Points, in no order, along strands that fork, close into loops and pass close to each other.
Points whose rows are less than 73.1 apart are linked; no others are. Some points are linked to none.
Dozil: [-55 -16 -6 10 39 4 -19 -8 11 22 -6 -10 -42 26 14 -5 -15 3 3 -15 -27]
bik: [-51 16 7 -1 22 -15 9 7 -16 22 -2 -14 -30 10 -12 -21 -8 3 15 5 19]
Vub: [-9 -29 -8 15 -3 -40 17 13 -13 2 -41 -5 26 -36 -43 -2 7 6 4 -21 29]
Nubes: [33 -24 12 -1 9 14 5 -8 -12 -52 -13 11 -3 -3 29 25 24 -1 -3 11 -11]
sipom: [5 -23 -3 0 4 -40 -5 13 -16 17 -37 -3 19 12 -62 -13 2 10 4 -18 31]
vetek: [-20 15 -9 2 4 -1 11 -70 7 3 26 -29 15 8 38 13 -9 13 -21 -6 24]
Zozis: [-10 -18 -17 1 -45 3 2 57 -9 10 8 -9 -10 -40 -6 8 -7 0 -10 17 -35]
viga: [-22 -2 -30 22 5 -7 -26 11 2 -9 -25 1 -2 -31 -48 -17 -7 12 35 -19 -19]
belub: [24 -5 2 -10 16 -11 -1 -11 3 -24 -25 0 18 8 12 -13 31 -11 -11 -4 19]
gud: [11 7 -7 6 -9 -1 -7 1 6 -19 16 -25 14 -61 -5 21 12 2 12 -4 -5]
farot: [-4 -11 -32 1 -22 5 5 6 -12 24 34 4 -4 -14 3 -40 -21 -25 27 9 -3]
zup: [1 35 14 -8 14 42 -3 20 26 -18 37 14 0 8 14 10 0 -4 -2 25 -9]
gavav: [13 3 -14 -7 -17 39 -8 -12 11 27 54 37 2 1 19 -10 -19 -9 10 12 -14]
bubi: [-3 30 -11 5 4 -2 10 -52 16 -7 24 -43 10 -32 34 14 8 -6 -1 -9 1]
buni: [19 8 29 -9 14 -12 -7 0 -16 -18 -62 9 22 22 -34 -4 -32 19 -2 6 23]
Kod: [27 -7 -14 -7 -24 3 -15 41 2 24 -5 24 7 -11 -44 -11 8 -19 -3 -30 1]
faza: [12 -24 -28 -21 -16 -3 -6 -2 -13 50 19 -11 -3 -5 -1 -28 -2 -24 4 -21 -3]
palo: [62 -9 0 -26 -8 -2 2 46 -12 -3 -9 9 29 34 -23 -20 -15 -16 9 18 9]
Bulep: [-22 19 9 6 -2 3 -7 -38 14 19 11 35 -17 51 17 0 -7 9 -12 -23 5]
Gotep: [22 -21 -4 -4 3 -34 15 -21 -15 -2 -1 8 -9 32 8 -15 32 4 -8 8 16]
Foluf: [-23 -6 26 23 -4 -9 27 -26 -16 -38 9 3 -2 -11 26 11 -3 22 15 25 8]
Taz: [25 29 2 -12 -10 12 -22 -21 -9 4 19 0 7 5 1 2 -4 -8 8 3 -12]
sav: [-8 -19 -29 19 11 -26 -14 -16 0 -33 -38 -6 11 -40 -20 1 -3 13 26 -13 0]
Pode: [42 -41 36 1 -17 -4 20 21 -11 -41 -27 4 16 -4 18 24 18 -3 -14 8 9]
fopo: [-12 23 10 7 -19 4 5 17 14 -7 3 -41 0 -41 -1 17 -6 8 5 -12 -26]
laro: [-6 -14 -6 12 -43 -19 6 19 -9 21 10 -6 -30 -29 -8 36 6 7 -1 -10 -28]
fude: [26 -24 -17 -16 2 -25 8 -54 -18 -27 -19 4 12 37 12 -16 28 36 -11 12 32]
vized: [3 18 10 -4 40 -13 -20 -36 0 -20 -28 -23 2 -12 8 2 12 21 12 -2 5]
Mulid: [-4 33 23 -1 14 26 -21 45 25 15 -6 -36 -12 -17 -7 10 23 1 -29 -4 -18]
dod: [62 -14 -18 -23 -8 6 -8 11 -9 -12 -24 -1 41 -2 -23 -14 -31 -15 -5 -1 9]
roz: [37 6 -2 -15 -10 -3 -3 4 -21 17 24 19 -5 12 -23 3 11 3 7 14 9]
toged: [8 -8 -20 10 -38 8 -11 25 -5 44 -13 25 -7 -19 -44 -30 22 -7 13 -51 -32]
likek: [29 -11 -13 1 -24 -16 -12 42 -2 1 3 40 1 18 -37 -33 28 -4 14 -13 5]
sezop: [-4 -22 -9 12 -14 -32 7 27 -8 -2 -19 -7 -9 -15 -22 2 25 2 0 -23 10]
zeze: [-44 1 20 20 -1 9 28 21 21 -6 3 10 -15 1 19 8 -12 -12 -17 14 4]
pulup: [-39 -10 0 13 25 -1 -26 -15 47 14 -1 -10 -37 13 20 25 -11 11 -5 -37 -39]
Rufom: [-52 -27 -14 -7 36 2 -15 9 -4 58 12 -4 -41 33 -1 -24 0 -15 9 -10 0]
pok: [-9 19 -32 15 -5 -2 -1 -51 14 -28 2 -13 11 -27 31 -15 -22 -12 5 -15 -4]
Vori: [45 -1 -6 -17 13 15 -6 -48 -13 -43 -2 2 11 10 22 16 12 6 -15 12 -11]
rire: [12 33 45 -15 8 17 -2 21 -1 -13 -37 -4 16 6 -28 -4 -32 -6 -5 4 18]
sipa: [15 -43 -36 0 2 -11 -8 -31 -24 -18 9 16 -26 1 17 -5 2 3 20 7 -31]
Tuman: [9 -2 20 13 -9 -7 43 -40 -38 -47 15 10 20 7 16 8 21 30 3 35 10]
Geru: [-31 3 1 14 -17 4 -6 67 8 -5 -10 -6 -3 -30 -13 -9 10 16 2 28 -23]
Palu: [17 3 -32 -13 6 30 0 -25 6 16 59 38 7 17 22 14 15 -16 -11 9 -9]
kofan: [31 31 -4 -2 -5 8 -11 -47 -21 -22 -8 6 30 3 -2 -5 -3 8 0 12 9]
Tuki: [38 -28 -27 -15 -9 -12 4 7 -8 27 0 -1 8 24 -9 -15 11 -38 -11 -26 6]
Fet: [-15 32 35 5 -5 20 21 -14 24 14 26 5 -2 9 34 40 -11 1 -28 -7 6]
kosuz: [16 24 -17 -13 35 21 -16 -41 15 -8 38 35 0 30 17 13 31 -12 -6 9 -4]
Mek: [-18 17 43 -7 33 26 -6 60 12 -3 -14 -19 -19 -13 9 10 7 -4 -6 25 -10]
tamo: [21 2 21 -22 -12 13 -4 17 -2 24 33 20 -16 29 -7 30 -7 -10 -14 9 -10]
Lesit: [-17 29 21 -6 -10 18 6 3 26 9 21 -34 -9 -18 22 31 -26 -6 -17 -11 -14]
simu: [9 -9 1 0 -25 16 -4 39 0 4 33 44 -17 20 6 5 1 -2 -2 22 -25]
ker: [-21 12 -4 3 -17 17 -3 -8 -3 26 39 13 -15 1 18 -20 -37 -1 21 13 -19]
duta: [23 42 19 -18 26 6 -20 -29 16 -24 -3 -31 19 -17 -9 13 -7 23 14 -13 -12]
tamat: [-21 22 15 -3 32 -18 -10 -14 -4 10 -31 -14 -7 9 -15 -15 -5 15 8 -10 19]
rumim: [30 -17 -2 -2 -2 -7 22 47 0 -22 -10 11 15 37 1 -39 -10 -18 5 19 24]
Vab: [-1 6 -11 -4 23 22 -16 22 19 2 13 10 -16 1 11 -7 8 -27 -8 23 -4]
bafe: [-23 23 14 -22 22 22 -10 18 -2 44 60 -26 -12 -5 13 16 -17 -2 8 30 -7]
gevuf: [35 -19 -4 -8 2 12 -3 34 -3 -10 -57 -20 44 -24 -36 -2 -25 -16 -7 -8 5]
Batez: [23 -15 -7 3 -46 -40 4 -25 -24 -3 -26 32 24 24 -38 -2 -13 22 7 -9 11]
zek: [-1 -9 -16 8 51 -19 -17 -8 -5 -41 -36 -3 7 -21 -9 -14 27 15 20 6 17]
kuvar: [-3 28 -1 10 11 -8 -29 6 13 -8 -22 -25 7 -30 -37 3 -8 17 29 -23 -5]
limiz: [-27 -16 -32 28 -32 7 5 23 19 40 -15 17 -1 2 -28 -47 13 -20 -1 -60 -29]
bazag: [9 -36 -16 -14 25 21 5 34 19 -3 -7 2 -10 7 38 -10 -4 -35 -24 10 2]
buf: [-49 -31 -29 29 -4 -7 22 19 18 11 -7 6 -22 4 11 -30 0 -23 5 -5 -1]
mibul: [8 16 12 -2 -1 -4 -13 3 -22 -10 -10 -1 2 -14 -13 13 -15 17 25 1 -3]
gad: [-18 3 52 3 -4 12 34 10 1 -20 -13 -3 5 10 34 10 -5 -5 -22 18 26]
Pitu: [20 19 7 -4 -18 -15 14 -1 -25 7 -4 -13 42 -20 -28 -4 -5 0 4 1 42]
Zifa: [-17 18 0 -5 17 19 -13 55 7 -14 3 -17 -9 -23 -8 -18 7 -11 2 35 -10]
vev: [24 -12 -1 -3 -18 -15 11 -8 -32 -21 -8 5 19 -21 -24 8 -1 11 19 7 20]
Rize: [6 -27 -6 8 12 1 19 36 15 -23 -28 24 -8 26 18 -22 3 -31 -21 18 7]
bukam: [-1 46 50 -6 2 15 3 2 15 -20 -22 -25 12 -19 4 7 -18 0 -9 -8 13]
begu: [-31 10 3 4 27 4 3 -71 11 -6 11 7 -1 32 40 2 3 15 -10 15 13]
Topa: [-52 -16 -16 13 5 -22 24 21 -10 38 0 -14 -15 11 -6 -49 -6 -22 13 1 17]
tikin: [7 -7 -9 13 -22 -24 -3 -6 -24 18 -42 23 13 6 -55 -11 -18 5 12 -34 3]
lami: [6 -29 -30 -10 -4 -12 -15 -58 -15 19 22 -6 -22 5 29 9 -14 -1 10 -6 -28]
Debu: [-25 -12 -5 11 5 -13 1 -37 24 5 17 -7 -30 8 35 29 4 14 -1 -28 -16]
zepib: [-53 -8 -21 30 -16 1 2 6 22 23 -8 2 -20 -8 -13 -28 4 -12 1 -31 -25]
Ziv: [-3 -9 0 -15 10 28 -17 40 2 49 55 -14 -21 -12 14 36 7 -1 -13 26 -22]
torem: [-20 16 12 8 8 -7 -24 36 38 20 -2 -18 -26 -15 -1 23 34 14 -14 -34 -26]
redol: [-25 -6 -4 0 -2 8 1 26 16 48 23 5 -26 11 -5 11 7 -3 -18 -12 -2]
fabim: [-8 -14 -6 12 -23 -9 -4 -57 -2 23 3 -5 -23 14 17 20 -25 0 -6 -37 -23]
Vadu: [14 1 28 -7 -22 8 22 10 -9 -15 -7 -9 10 -14 16 34 13 -8 -17 9 15]
kuzev: [-1 45 28 -8 -11 -3 23 -17 -10 0 -26 -27 32 -6 -7 9 -17 1 -8 -10 43]
tasaz: [34 -19 -8 6 -40 -29 8 5 -17 -15 4 45 11 27 -31 -19 10 14 13 8 14]
deg: [44 1 -14 -22 -1 -15 2 3 11 8 -19 8 17 26 -3 -14 32 -30 -36 -23 33]
Gidib: [-11 16 32 -18 27 25 10 -4 -1 20 43 -10 2 12 32 31 -8 7 -16 24 4]
Pumo: [-17 9 10 11 -15 9 -16 29 22 30 16 11 -34 2 -18 10 21 15 -6 -22 -40]
mun: [7 9 31 -9 -4 -13 17 -25 -28 -28 -43 2 31 18 -5 -8 -29 32 -4 23 37]
kevup: [15 9 40 3 1 -2 21 -44 -37 -38 -16 -8 42 3 6 9 0 42 4 35 22]
rupoz: [8 -25 -26 -1 17 -8 -7 -46 -9 -47 3 -3 -2 -7 32 -13 2 1 24 29 -7]
sen: [-12 3 -13 -6 40 5 1 -49 -2 9 49 15 -5 41 34 16 21 17 -8 15 -1]
vitab: [15 7 18 -7 6 7 -11 33 -4 -3 -35 -34 38 -50 -55 8 -27 -3 -9 -5 13]
Dut: [-27 6 6 6 8 -1 -5 -35 -9 -3 22 2 -22 19 13 1 -25 12 30 22 -20]
reto: [-7 -20 -6 2 -19 -12 11 38 5 12 6 13 -25 4 -2 13 35 -5 -15 1 11]
rigov: [-10 -7 -25 8 5 11 15 -19 5 -33 0 -2 1 -22 45 -5 -14 -17 10 14 -2]
fese: [-35 24 14 24 9 25 9 20 39 -19 29 8 -3 -11 22 18 8 -1 -3 24 -2]

A tip is a point with one link. Name the tips that can be reached along the links from each point below, in the order of the rows.
sezop -> Foluf, laro, simu, duta, vitab
fabim -> fude, Rufom, Dut
fopo -> gud, Ziv

How many points has the smallest loop of links through each point below? Write - if it is on no loop.
tikin -> 39
kosuz -> -
Pitu -> -

A piece is all that can be reached along the links. How many separate loops has the piece of each point below (a circle has one, a figure eight two, a Y none), and how many tips (points with one link)?
roz -> loops 1, tips 5
fude -> loops 0, tips 3
Gidib -> loops 0, tips 2
